Points on a hilly landscape, in no order, each with its height.
A ball rolls from a point to the lowest of its 2 nearest points, and stops where none of them is lower. Distance is the straight distance between rows; heights are no part of it.
naba: [113  83 118 184 140 130 123 108 147  96 151  80  83 149  56 137 113  94
 151 173 123 143  56 113  76 134  98 135 182 138 101  78 128 161 123 107
 154 157 107  62 119 137 156 150 133 163 181 153  82 106 182 124  97 165
 149 101  86 129  81]  h=484
Lep: [105 168 152 136 116 157 102 122  71 138 151  89  99 144 105 141 134 109
 133 118 112 124 129 117 127 140 122 187 138 106 121 132 148 173 104 169
 127 126  99 169 100 158 159 115 136 151 112  83 143 126 158 139 112 140
 179 130  93  67  82]  h=646
digo: [132  93  69 103 106 118 148 138 164 157  60 118 168 133  77 142 124 182
 153 151 135 160  82 217 117 123 158 169 155 165  95  69 160  84 148 149
 119 122 100 131 134 106 141 172 173 110 128 151  58 146 101 157 142  73
 117  98 163 130  97]  h=392
dutaf: [112 117 152  63 119 108 141 148 119 165 128 204 121 136 182 127 118 133
 117 117 106 150  93  83 151 160 146  77  72 123 144 103 176  95 116 162
 119 116 118 140  73 132  91  83  66  76  94 131 154 161 141  86 144 102
  95  94 134 107 159]  h=299
bog: [163 108 150 146 139 104 153 171 138 135 144 138  87 162 151  82 154  80
 134  98 156 136 143  59 163 194 104 102 152 140 128 114 110 117  92 140
 167 119 178  69 137 121 120 112 187 112 112 162 130 121 123  54 102 143
  74 121 115 183 181]  h=43
ked: [139 127 164 129 161  81 124 145 150 132 106 129 121 144 162  90 148 105
  96 118  90 141 142  56 127 141 144 102 136 198 145 130  89  88 103 101
 159 139 145 107 111 160  91 134 157  95 125 102 136 156 127 127 116 106
  92 135 136 166 186]  h=431
bab: [139 154  86 174 159 121 141 162 112 118 115  94 160 145 132 171 120 119
 127 131 128 137 108 155  92 127 113 129 114 140  93 140 112 117 120  87
 152 174 123 188 111 124 122 122 119 128 103 102 106 153 169 123  89 153
 113 139 117 112 127]  h=596
betad: [ 80  92 158 114 100 145 143 127 115 120 133  95 125 116 115 131 112 162
 100 139 119 188 108 177  89 114 151 160 140 207 149 118  82  60  90 156
 102 136  76 141 105  91 124 194 109 121 212 129  85 142 180 171  99  94
  77 127 120 102 148]  h=427
tur: [142 119  63 126 145 126 162 155 139 155  97 134 173 165 109 164 134 193
 141 136 151 158  98 229 127 138 142 154 135 152  82  85 167  96 129 154
 127 116 125 185 110  90 141 142 160 116  87 127  72 126 128 118 132  96
  93 126 159 113 127]  h=421
Labu: [126 122 126 105 130  93 138 135 139 147 119 158 107 137 125  79 130 147
 146 150 122 129 134 151 150 116 126 107 145  89 133 123 145 115 124 113
 105 110 119 100 100 128 118 158 179  93 107 143 135 144 135 140 110  80
  92 114 126 170 175]  h=157
dipi: [115 154 135  92 134 148  99  88 124 110 113  90 167 136 108 160 136 138
 100 134  84 147 105 136 111 116 163 160 124 187 128 131 113 133 132 122
 129 158 105 156 146 138 128 154  94 128 149  92 121 114 128 186 147 113
 162 105 137 132  84]  h=320
Nuvif: [141 161 106 129 156 133 108 102 169 132 177 136 154 104 135 153 132 103
 120 116 145  97 132  75 100 152 107  87  61 147 113  96 166 166 138 120
 161 164 146 122 154 115 129  76  60 130 140 147 154 138  94 101 196 171
 186 118 107  69 113]  h=329
Seku: [113 158 141 103 135 152 117  88 154 134 117 142 152 107  64 109 119 161
 140 187 146  70 128 155 136  66 150 175 185 125 165 132 175 216  90 133
 123 133 126  52 124 165 133 165 182 160  91 146 138 104  78 181 103  98
 174  86 111 158 172]  h=701
Gepub: [171 138 110 120 102 125 128 127 131 146  95 115 119 107 139 101 144 161
 147 108 133 109 186 181 158 149 128 146 123  86  99 161 155 116 156 144
 112  98 121 138 161 116 161 129 199 142 101 132 124 114 102 137 152 113
 129 183 141 150 116]  h=291
mup: [156 142  87 189 166 145 134 163 102  89 117 107 148 151 134 145 141  81
 155 152 136 115 119 133 110 119 103 120 167 134  81 153 135 143 117  55
 137 170 176 134 119 146 116 141 159 133  82 120 121 148 143 110  71 150
 120 146 124 178 151]  h=615
Diba: [137  98 130 165 155 102 146 134 155 138 146 152  89 137 122  52 124  82
 143 158 127 122 126 101 153 116 107  93 206 102 150 119  77 131 104 116
 129  92 171  60 103 140 122 150 196 104 143 126 113 105 134  99  88 108
  86 140 123 177 203]  h=57
bas: [ 88 172 148  95 112 163 127  85 160 111 158 148 129 120  82 136 141 149
 124 157 155  91 159 132 117  97 126 164 186 105 181 142 151 176 100 143
 122 140 108  60 118 150 153 190 160 149 155 154 148 127 145 166 109 116
 173  94 101 137 159]  h=689
lutiv: [ 97 105 190  70  76 143 156 119 151 165 139 159 104 114 118 111 110 160
 132 118 149 150 131 152 141 154 153 144 145 144 174 109 157 140 113 223
 114 102  90 106 109 115 122 113 139 124 180 139 140 137 139 124 156 114
  99 103 105  76 135]  h=338
Til: [ 93 170 101 133 149 192 110  90 157  31 149 130 184 127  72 214 175 127
 121 166 195 116 107 167 108 123 111 153 143 137 116 118 121 140 123  98
 165 168 124 142 109 118 181 180  76 146 152 131 114  96 123 138 132 188
 183  83 151 133 144]  h=520
danez: [116 171 160 114 140 167 110  96  98  87 141 149 185  96 155 155 131 141
 103  91 127  93 140 136 131  46 149 127  89  65 181 193  74 120 162  86
 108 109 131 164 173 119 109 166  55 109 132  95 149  93 115 185 157 139
 147 126 188 144 183]  h=257
resum: [149 123 135 115 155  85 149 152 153 177  98 150 184 148 184 108 116 147
  95  81 112 156 129 104 135 138 148 105  55 172 152 120  91  87 132 131
 106 123 137 180 135 100  75 101  84  87 114 123 131 149 139 116 147 123
  87 120 168 112 153]  h=314
Taz: [145 107 118 171 152 138 165 147 107 141 124 118 132 136 121 110 121 105
 148 122 153 146 118 157 145 136  91 121 168 117 129 155 120 162 126 140
 107 116 159 129 144 124 108 138 159 118 135 142 116 115 130 103 102 147
  84 133 141 155 134]  h=394
lupum: [124 166  89 148 176 165 109 112 139  57 127 116 201 139 112 220 152 122
 108 146 141 129  86 149  88 115 122 142 106 168 112 116 111 113 122  67
 176 187 131 184 110 135 143 167  57 129 133 103 107 122 144 158 129 180
 139  97 141 128 141]  h=546
ditip: [122 126 196  92 159  66 118 139 110 145  92 164 143 133 192  94 125 129
  66  97  58 134 144  57 123 105 164 109 102 171 170 144  85  88 121  88
 114 128 131 122 108 180  67 124 115  88  94  75 167 172 142 162 134 106
 106 128 162 149 182]  h=402
pani: [139 107  94 145 132  85 105 117 165 114 147 110 111 101 120  92 123 111
 131 143  85 124 147 106 128  97 109  71 105  92 128 134 108 121 180  76
 128 111 116  98 177 111 123 140 104 126 142 150 146 119 118 144 140 117
 141 133 130 173  86]  h=164
zof: [143 111 108 192 123 150 116 145 109  77 106  53 107 125  98 136 146 111
 145 156 111 145 126 166 109 142  87 155 141 121  91 150  85  95 138 104
 153 153 102 170 111 129 185 153 183 170 148 109  61  93 149 152  81 164
 131 155 130 124  75]  h=556
lok: [115  86 180  85  85 106 135 135 138 134 126 152  71 131 163 106 133 108
 112  87 118 161 139  94 156 180 145 130  86 170 155 120 140  59 110 191
 125 104 101 131 117 106 111  94 103 102 146 123 161 157 152 111 156 112
  81 136 123 125 119]  h=270
fudo: [127 118 167 169 107 104 113 135 104 128 179 124  57 137 144 105 146  77
 124  91 125 125 172  76 119 176 107 145 110 104 155 144 113 116 116 170
 134 115 103 138 112 134 160  85 133 122 145 108 168 153 175 111 114 161
 109 180  94  81 114]  h=673
Liv: [130 131  83 188 123 110 128 173  97 118 105  74 114 163 122 126 102 113
 158 158  99 144 114 153 104 120 101 136 135  94  68 120 111 109 118  94
 144 160 115 175  81 136 146 128 181 160  87  92  83 147 182 118  56 143
 138 152 100 102  82]  h=577
Tupu: [152 120 119 132  98 101 101 122 160  78 141  96 132  79 149 133 144 123
 131 110 114 131 173 108 114 171 124 102  87 120  93 157  81  77 173  84
 162 143  98 149 160  93 172 104 115 162 162  97 115 123 116 123 170 164
 150 175 127 155  67]  h=162
Sel: [108 143 101 131 118 136 103 109 128 136 149 124  83  98  84 115 122 127
 159 161 128  68 115 157 113  69 124 126 102  10 138  98 175 164 144 106
 137 108  87 130 138 119 152 166 127 134  99 150 135 130 118 147 117 118
 221 100 117 101 126]  h=722
fune: [123 160 102 143 118 127  97 115 118 113 152 114  73 124  91 148 149 128
 146 149 135  74 125 140  82 131 128 146  90  19 106  95 160  97 127 109
 171 134  72 164 104 119 193 167 138 138 116 114 120 156 137 134 121 122
 218 136 100  81 119]  h=711
vodap: [142 170 169 113 126 159 104 103 117  92 121 123 175  75 133 114 136 157
 124 100 114  87 157 151 147  84 154 142 118  84 151 213  94 160 150 101
 114  99 128 156 187 124 126 133 118 153 119  79 132  73  95 195 161 133
 158 131 162 164 146]  h=190
neba: [122  92 142 207 125 102 118 135 100 120 171 107  38 155 114  70 115  76
 152 131 114 120 138 106 105 140  77 116 136  45 134 117 101 129 119 139
 132 110 101 125  92 140 168 121 169 142 145 115 115 135 202 109  88 147
 115 168  97  85 112]  h=686
zulig: [153 156  61 140 116 115 113 160 131 149  94  97 146 133 111 147 124 152
 154 143 132  98 128 159 105 129 137 148 119 103  58  93 170 131 149 100
 164 144 105 167 116 117 162 124 164 144  53 128 116 165 121 119 116 120
 185 126 108  98 107]  h=475
nade: [122 142 168  67 120  85 113 125 101 141 101 178 123 113 197 125 100 146
  90  73  74 110 156  96 137  82 174 112  61 128 154 159 133  76 146 106
  94 126 125 155 128 140  85  93  72 107  95  99 186 173 136 154 163  90
 133 151 167 149 146]  h=369
miz: [136 144  92 142 148  81 110 133 145 180 134 129 149 111 130  82 110 150
 129 127 100  97 133 153 141  93 133  96  97  72 144 117 115 153 152 111
 105  99 102 161 145  97 125 106 104 114  97 134 138 141 142 141 127 126
 144 130 140  98 135]  h=423
Kuzo: [137  88 145 141 135 113 113 114 158 102 146 103  95 112 121  90 139 100
 114 141  99 142 149  98 111 117 115 105 152 157 152 151  88 121 159 123
 140 119 138  60 162 133 115 147 133 131 182 141 141  98  98 138 140 113
 130 141 126 196  81]  h=211
bon: [128 135  96 133 139 123 114  97 184  83 158 121 125 108 117 179 145 126
 119 137 135 121 107 133  96 172 126  97  74 134  84  93 126  98 140 117
 177 158 121 123 146 104 146 119  75 133 185 142 113 129  96 106 196 163
 169 129 112 105  83]  h=374
zepo: [111 137 125  94 139 179 154  92 184  86 150 173 183  86 118 159 143 162
 115 150 166 123 140 181 118  67 136 129 127 123 188 170  99 133 134 130
 108 140 126 119 171 105 103 192  99 117 181 151 127 121 107 157 153 133
 145 122 160 148 170]  h=358
sabu: [104 127 133 112 127 140 126  97 154 133 148 128 109 131  52 115 126 120
 143 161 153 103 110 126 108 124 112 137 185 128 140  99 179 201 119 147
 143 148 113  57 131 140 140 145 151 150 156 160 125 127 123 132 121 131
 169  90  93 123 120]  h=677
Tez: [123 116 122 147  87  85 138 184  68 148 101 137 111 158 188 112  83 109
 127  99 114 137 172  85 155 110 134 114 109 103 102 170  94 112 152 109
  93 120 148 163 108 147 107  72 108 128  83 111 179 167 145  77  90 128
 107 167 112 118 105]  h=630
Noba: [132 114  95 113 119  69 131 123 211 157 119 143 140 128 170  89 129 159
 100  93 112 149 141 134 144 160 151 103  45 145 125  91  98  45 137 156
 102 101 120 159 153  70 112 103  82 101 141 140 102 140 131 107 171 110
 103 155 149 123 106]  h=356
gele: [159 157  88 172 135 158 120 156 100 139 103 104 145 123 117 102 115 119
 147 157 139  79 131 136 143 118 109 140 181 140  68 161 157 223 126 112
 140 136 183 132 140 159 138  88 167 188  52 130 141 111  80 107 102 153
 161 144 114 128 131]  h=649
Kopi: [140  72 165 147 126 120 143 151 151 129 131 114  61 145 122  81 135  88
 126 130 132 148 143  68 140 154 103 110 191 170 121 122 115 115 112 156
 157 110 161  45 130 141 111 122 172 132 162 159 134 100 113  81 124 117
  91 124 118 191 111]  h=134
lepi: [141 129 156  77 121 109 157 153 109 164 141 208 106 147 188 108 131 145
 124 100 142 127 102 100 155 157 134  94  91  82 154 121 140  90 108 150
 118 113 127 136  75 129 142 117 122  69  73 144 144 139 165  76 103 104
  54 103 135 149 231]  h=255
fef: [104 137 110 178 133 117 126 130  92 125 171 122  64 139 114 138 124  95
 142 135 140 113 107 139 102 130  90 121  95  29 122 109 134 111 116 121
 143 140  87 170  88 119 161 133 112 124 137 116 118 153 204 110  97 146
 141 152 102  78 124]  h=699
nufu: [126  98 121  99 108 134 136 130 148 162  60 121 160 138  68 102 107 167
 160 170 104 148  95 192 155  99 156 162 195 170 126 110 155 157 144 151
 104 116 115  90 145 140 115 149 187 131 130 149  87 123  82 161 121  81
 124  93 151 157 102]  h=359
kibe: [126 121 151 111 132 111 136 120 157 143 157 149 116 131 155 126 120  94
 116  84 143 133 136  78 132 155 120 104  69 154 172 113 136 111 122 160
 143 129 139 118 154 109  95 103  77  97 158 151 163 146 119  98 163 142
 120 124 128 114 126]  h=217
gimiz: [ 96 144 123 143 122 144 118 135  58 131 149  97 125 138 140 179 105 100
 120 137  99 153 101 136 125 107 136 153  93 107 117 140 101 131 127 127
 119 143 106 202 112 149 109 107  73 148 124  86 140 129 181 130 119 144
 146 134 114  76  61]  h=631
Zirud: [134 108 134  94 143  72 138 146 172 187  91 147 187 139 148  62 120 176
 105 122  80 177 108 123 155 130 156  96 114 163 160 106  94 112 139 144
  80  84 125 138 121 104  78 114 116  81 124 127 101 123 136 148 134 101
  60  84 152 123 153]  h=267
fafe: [117 129 117  50 117 187 135 100 126  93 104 158 141 100 116 176 123 135
 130 140 155 138 143 157 156  83 122 113 126 185 121 148 209 129 141 134
 114 162 181  81 163 127  82 141 110 143 142 178 152 119  37 129 193  95
 160 118 148 194  99]  h=263
Gat: [115 119  78 158  90  85 118 178  88 164 118 126  79 159 140 112  93 120
 174 146 113 104 134 121 128 113 110 104 109  13  64  82 157 116 147  90
 106 120 108 156  79 129 162 111 158 148  65 128 123 169 186  85  89 112
 156 138 105  80  96]  h=657
ful: [154 142 131 137 168 210 160 106 117 102 135 147 192 128 107 185 143 105
 139 114 207 113 124 128 120 132  94 140 147 168 155 156 147 188 120 132
 135 159 186 116 165 135 114 146 100 124 150 163 132 102  85 117 123 196
 136 104 152 139 156]  h=462
dipil: [117 112 132 200 148 148 127 131 110  89 169  68  99 153 110 152 137  63
 134 140 129 148  90  98  87 148  89 134 176 152 122 122  90 126 104 100
 150 164 141  91 106 146 144 149 135 127 181 117 100 117 172 121  76 167
 114 135 105 141 108]  h=510
bel: [170 155 136  81 146 199 135  96 107  85  87 148 185  88 143 175 149 141
 122 109 162 115 163 142 147  91 125 146 116 181 123 200 187 148 141 103
 112 154 190 111 181 136  93 127 115 149 110 142 149  92  46 154 187 127
 140 124 167 187 157]  h=194
Lut: [120 116 111 135  90  66 119 181  94 165 114 151  88 165 165  69 119 138
 144 128 102 127 159 102 154 144 126  99 132  61  87 118 115  94 140 114
  89 108 132 141  78 133 157  97 174 123  72 117 137 162 172  84  82 102
  88 151 108 120 132]  h=644
kover: [130 144 140 122 168  96 124 115 134 156 128 134 167 127 148 123 119 153
  95 108  95 130 111 130 104 102 154 122  78 132 165 121 105 125 122 121
 120 134  92 188 123 120  97 118  68  94 118  93 136 155 166 163 146 115
 130 129 145  84 151]  h=355
Kolit: [125  73 114 151 130 116 154 148 150 141 106 117 128 156  93  99 110 115
 157 150 136 169  68 144 139 146  97 103 207 158  93  84 149 163 129 141
 108 113 147  79 121 115 122 125 178 139 137 156  79 113 147  87 102 137
  84  98 128 153 113]  h=428
basi: [ 76 134 226  86  92 160 134 115  99 132 139 151 102 138 123 114 119 133
 101 114 107 158 138  83 157 117 156 173 201 170 181 147 125 161  87 199
  96  94 126  76  85 189 116 119 140 126 170  99 158 113 143 163 131 100
 102 101 107 106 147]  h=268
Bige: [169 150 152 113 149 212 135  86  98  94  94 131 195  96 100 162 149 172
 127 121 153 111 140 195 154  81 151 180 142 123 132 223 138 180 141 115
 106 115 157 155 178 125 104 141 122 170  95 112 129  72  74 179 154 126
 143 105 167 152 160]  h=103
mugub: [ 75 162 153  73 112 170 136  74 137  93 174 175 182 105 148 163 112 141
  87 106 134 125 144 128 126  52 145 129 109 106 210 174  76 133 144 121
  92 120 140 115 168 132 102 189  59 115 184 136 164 110 126 177 162 116
 159 102 171 140 152]  h=312
gim: [ 97 127 115 128 104 169 125 100 114  78 130  92 108 134 102 214 145 146
 113 146 150 154  89 182  91 169 131 174 136 167  88  94 123  70  98 150
 153 165  92 148  95 119 184 175 103 139 197 128  85 119 138 149 143 136
 155 131 113  92  77]  h=592
fome: [ 99 160 119 102 132 234 143  89 140  55 141 163 199 118  84 213 157 142
 132 149 210 121 129 166 130 107 107 168 171 152 141 158 142 181 119 145
 125 159 160 114 141 130 150 160  80 159 153 166 130  94  91 121 148 184
 172  97 165 132 141]  h=492
vesor: [143 126 172 131 124  83 141 160 101 154 156 173  88 155 179  94 131  94
 120  81 146 111 142  46 144 182 127 103  85 103 173 124 112  97 102 140
 144 119 133 128 109 125 136  96 129  88  93 135 162 168 161  72  93 145
  75 135 124 133 200]  h=204
zutu: [147 102 149 176 115 133 130 145  99 129 142  97 138 111 161 117 110  94
 118  80 103 149 155 101 138 143 121 132 110 132 158 190  49 131 165 145
 122  94 148 158 181 129 117  86 108 145 159 109 146 102 115 120 122 167
 101 170 144 120  68]  h=310
Monu: [142 120  86  78 127  81 137 127 153 162 115 191 112 127 158 106 155 169
 136 140 161 132 152 152 181 118 143 100 104  84 111  97 162  87 125 116
  85  96 153 102 133  88 124 149 162  96  76 173 137 125 119  97 143  84
  77 114 138 176 191]  h=216
fenak: [116 181 122 114 133 175  90  92 117 111 129 117 142  75  87 111 125 147
 135 179 137  53 118 143 133  47 128 161 139  85 155 144 188 222 120 100
 121 109 143 109 144 135 128 161 126 168  63 136 155  91  55 190 113 129
 216  70 116 150 166]  h=713
Gubi: [ 93 119 110 146  95 172 120 123 110  57 137  98  86 116 146 221 147 128
 126 147 139 152 108 195 120 160 113 124  83 108  63 120 109  52 145 127
 158 161 118 171 109 136 162 149  97 142 180 126  97 117 114 120 162 153
 138 166 140 119  62]  h=610
bosu: [142 158  90  93 102 138 118 145 112 173  83  99 170 115 127 149  98 170
 146 123 109 121 128 156 137 112 150 153 103 137  70 107 185 156 154 131
 131 137 127 172 148 128 119  71 124 163  63 122 134 151  78 136 154  99
 186 130 126  90  73]  h=500
Pageb: [150 154 145 155 157 197 163 134  55 107 142 140 146 149 158 191 149  84
 145  91 201 106 146 102 126 158 104 135 136 131 145 172 149 153 113 110
 132 143 195 125 151 147 109 155 133 119 121 142 152 123 106 107  93 176
 117 148 150 154 173]  h=429
ros: [154 161  94 157 164 145 113 150 116 110 111 132 141 134 129 117 134  88
 137 166 144  76 126  96 125 114 119 117 190 184  80 145 175 196 102  65
 156 168 206  87 128 180 121 109 167 154  57 134 152 139  88 113 105 127
 150 138 119 179 174]  h=633
bok: [ 87  99 169  85  82 126 159 114 185 119 148 176  75 121 143 124 130 160
 109 102 161 150 136 156 130 163 156 126 102 145 160 105 133  58 103 209
 136 115 103 110 125  91 117 141 112 112 194 163 132 152 124 101 173 107
 112 140 124 112 137]  h=313
viz: [147 146 167 135 147 138 116 115 121 124 121 109 166 108 141 109 135 125
 102  92  91 123 154 109 126 118 140 136 124 160 160 190  77 157 141 124
 124 119 150 141 177 154 104 114 121 132 145  88 139  99 104 166 143 136
 133 152 147 139 121]  h=256
vup: [ 99 123 178  62 117  99 115 145  61 155 111 191 121 131 179 138 107 135
 105 107  70 144 119  73 145 110 163 110  91 120 145 139 157 117 128 125
  91 116 107 160  71 174  79  78  73 101  77  88 189 176 155 143 140  87
 109 113 140 103 137]  h=336
rinag: [116  81 102 136 117  37 105 166 172 197 111 142 145 135 146  49 137 157
 111 144  74 163 128  86 165 143 142  78 135 130 129  71  89 116 152 131
  74  64 134 118 133 118 114  93 143 119 110 111  91 109 143 115 106 105
  75 108 123 113 101]  h=212
Gana: [121 132 100  84 116 126 118 124 138 114 100 111 138 120 148 164 122 144
 124 128  83 153 114 168 121 115 171 124  90 155 100 124 131  63 149 106
 127 144 108 168 139 115 110 144  99 111 146 113 122 151 103 155 170  81
 142 146 149 149  71]  h=273
Pibov: [127 125  76 124 127  29 106 125 181 182 125 140 133 120 132  85 131 170
 115 126  97 124 130 135 128 135 165 101  78  85 131  66 114  73 152 112
  99  92  79 144 131  77 139 118 112  98 114 130 103 167 155 142 138  90
 124 143 138  99 122]  h=391
sazul: [135 127 121 158 131 156 107 125 113 131 128  95 103 126  78 115 125 108
 147 154 125 107 120 119 129 128  87 132 174 128  97 124 172 207 137 133
 151 142 143  97 143 159 153 101 155 174 115 139 131 101  92 119 114 143
 173 130 107 136  72]  h=663
Falil: [127 163 164 129 128 149 122 111 115 133 163 121 106 126 135 145 155 118
 111  79 160 110 158 118 112 177 115 154 124 118 151 143 142 140 110 182
 142 133 114 146 118 132 162 111 119 116 151 113 154 125 151 128 144 151
 139 150 103  82 136]  h=660
mubu: [132 155 192 171 153 155 151 144  44 151 160 140 134 173 169 153 118  85
 126  65 161 113 130  69 126 170 130 137 139 133 175 145 113 170  98 141
 135 119 176 131 129 160 106 117 142 115 123 103 159 130 139 105  80 164
 100 146 135 101 176]  h=393
ridu: [113 118 128  80 119 188 155 109 120 118  94 146 135 138  89 168 125 135
 157 158 167 145 113 179 146 111 118 149 187 172 113 134 211 163 124 150
 115 166 152  95 133 142 103 144 139 148 141 172 129 129  82 123 137 112
 133 113 136 178 103]  h=315
dor: [128  91 116 135 138  72 122 153 172 177 113 149 110 137 146  39 139 122
 116 151  89 149 138  96 182 126 130  83 181 135 132 105  72 106 133 127
 106  61 172  88 120 136 116 120 187 107 117 119 104  93 118 111 103  88
  65 131 130 174 162]  h=146
rogat: [148 141  60 114 113 114 132 168 115 178 108 150 136 159 144 156 147 178
 161 135 164 114 126 182 132 151 139 135 127  96  50  73 194 118 135 117
 125 123 133 164 104 105 172 125 191 124  39 139 108 140 131  87 136  85
 117 127 129 106 149]  h=450
nasi: [146 156  82 141 159 112  96 115 153 144 132 127 138  97  91  73 128 147
 154 180 126  60 118 156 125  71 135 117 134  75 139 116 168 202 130  78
 129 106 125 102 150 117 130 153 147 131  61 159 138 120  94 174 109 126
 188  84 122 133 176]  h=725
pifel: [149 106  81 160 122  57 111 125 179 108 146 106 103 107 141  99 139 112
 109 115 105 133 169  85 114 149 112  87  69  87 104 127  79  61 179  73
 135 106 112 130 168  88 149 115 103 142 147 151 128 144 148 101 134 148
 119 174 116 153  90]  h=76
soze: [137 119 128 101 103 104 117 148 101 180 104 101 163 120 121 112  85 147
 144 125  88 153 122 103 157 145 145 147 123 173  89 108 155 191 149 171
 108 126 113 151 137 147 109  30 133 174  81 101 141 146  90 125 160 116
 162 131 108  63  45]  h=521
ketu: [173 121 139  98 140 184 178  98 138 117  95 150 164 114 108 157 151 162
 141 141 193 135 155 194 144 128 131 172 176 170 141 171 171 166 107 165
 108 146 166 101 151 127 118 145 167 135 128 173 124 108  83 121 145 140
 103 121 141 167 166]  h=353
Naki: [127  98 143 201 132 160 124 148  92 113 125  47  96 138 107 128 127  96
 127 147 100 159 103 135 114 134 103 153 190 179 109 153  65 126 111 140
 141 136 137 132 120 153 153 122 153 152 177 103  82  74 154 131  88 166
 117 160 122 113  76]  h=533
zinuz: [105 131 106  93 125 135 131 122 129 125 117 142 108 122 121 145 127 147
 142 148 122 123 126 183 138  76 149 117 115  85 126 122 164 102 146 109
 116 126 109 139 130 122 108 169 114 102 125 141 142 145 112 159 143  73
 148 131 145 153 127]  h=221
gedo: [ 81 109 189 118 111 114 119 113 135 125 164 150  67 133 112  79 116 102
 120 154  99 134 145  79 130 103 136 128 193 129 188 125 109 142 103 149
 118 109 120  38  95 170 114 147 152 118 180 115 159 123 144 150 118  90
 125 116  94 143 142]  h=218
lavo: [142  88 175 162 124 113 152 173 109 135 161 122  84 164 161 121 127  63
 133  84 148 151 130  36 144 205 107 114 111 152 153 110 114  98  98 155
 165 115 140 103 137 116 106  92 125 112 134 143 142 146 150  57 100 165
  75 132 111 135 126]  h=135
sut: [129 116 110 153 139  93 104  96 154  91 196 116 106 105 144 164 139  79
 106 131 122 127 125  57  94 157 112  98  49 112 139 111  84  98 151  91
 166 148 104 117 148 112 137 116  43 124 184 132 150 131 149 106 163 178
 143 141  99 106  92]  h=414
getu: [129 152  87 161 116 120 148 168  87 139 116 117 147 143 182 182  89 118
 128 109 135 136 130 121 122 104 127 109  72 109  99 148  97 108 151  94
 124 158 127 195 114 128  99  83  60 124 104 114 153 161 158  84 112 158
 124 160 118  80 107]  h=614
fos: [118  45  99 165 126 110 135 117 149 131 117  89  79 147  85 120  89 110
 164 168 112 170  71 116 104 134  91 104 162 140  76  67 133 150 160 119
 125 116 117  67 136 133 130 143 149 165 162 182  93 108 165 108 117 115
 125 104 124 147  47]  h=457
vuzen: [124 128 177 151 126 143 130 121 124 136 151 123  62 150 108  77 142  95
 139 146 126 109 141 101 134 125 132 136 224 125 153 121 108 142  70 152
 148 119 145  77  60 166 151 131 207 117 161  90 115 107 146 128 103 111
 112 154 100 125 197]  h=151
Mesi: [131 122 143 191 146 124 147 154  82 156 160 124 124 140 146 119 101  89
 136  96 132 124 126 101 137 136 103 117 114  95 178 154  86 157 132 133
 117 103 148 148 148 133 110 114 111 112 141 123 144 135 144 109  81 163
  90 146 135 110 133]  h=357
rel: [113 116 134 110 153 112 138 105 163 125 126 120 174 123 124 129 116 176
  88 125 110 161  90 176  86 109 158 142 100 182 171 116  77  84 110 138
 115 133  79 169 127  87 107 177  80  95 175 106  88 138 157 190 136  94
 105 121 143 100 153]  h=395
rilit: [141 146  94 145 144 141  96 107 144  56 105  81 166 132  89 210 157 140
 105 161 131 139  84 168  82 163 130 171 133 196  95 105 103  80 113  88
 184 184  91 169 103 107 194 169  94 152 163 113  66 113 135 180 122 168
 142 112 117 129  95]  h=571
los: [110 133 221  56  95 159 148 116 117 167 125 166 131 125 126 115 113 187
 124 125 127 148 125 128 142 129 178 154 179 135 174 133 163 158  92 218
 113  99  90  95  69 167 131 111 173 118 137 106 137 116 137 156 135  92
  76  78  94  87 183]  h=305
fubeb: [187 136 129 100 127 147 151 111 150 143  85 106 143 120 118 133 160 182
 141 104 165 123 167 195 139 176 144 172 158 165 105 143 175 136 120 179
 135 133 128 123 136 107 160 126 209 129 119 154 108 109  88 132 162 122
 107 151 131 150 145]  h=335
sutad: [164 134 143 131 166 104 126 132 162 172 165 139 155 128 144  94 117  93
 119  96 146 110 140  42 123 175  99  94  91 177 148 100 151 189 119 143
 151 146 158  98 156 121 103  68 108 119 117 160 155 141 103  87 160 166
 136 105 107  90 147]  h=276
zun: [154 145 110 120  94 149 117 135 139  99 112 112 144  79 150 146 143 155
 152 101 153 107 174 166 143 158 120 117  98 101  72 158 137 113 181 132
 144 120 119 172 170  93 169  91 133 161 126 112 119 108  87 113 179 156
 167 180 149 122  83]  h=235

Call two points neighbours if one is among the 2 nearest of the other. Go from one point of each pair to the other, from neighbour to neighbour, staying as low as possible. Name the highest point that can't be avoided.
pifel / bog: Kuzo
kibe / vodap: sut
Labu / vodap: dipi
kibe / Diba: lutiv

Two balls start at each pair of points below. Name the first point that both come to, or write -.
ditip / Lut: -
Sel / gele: bab
Tez / mup: bab
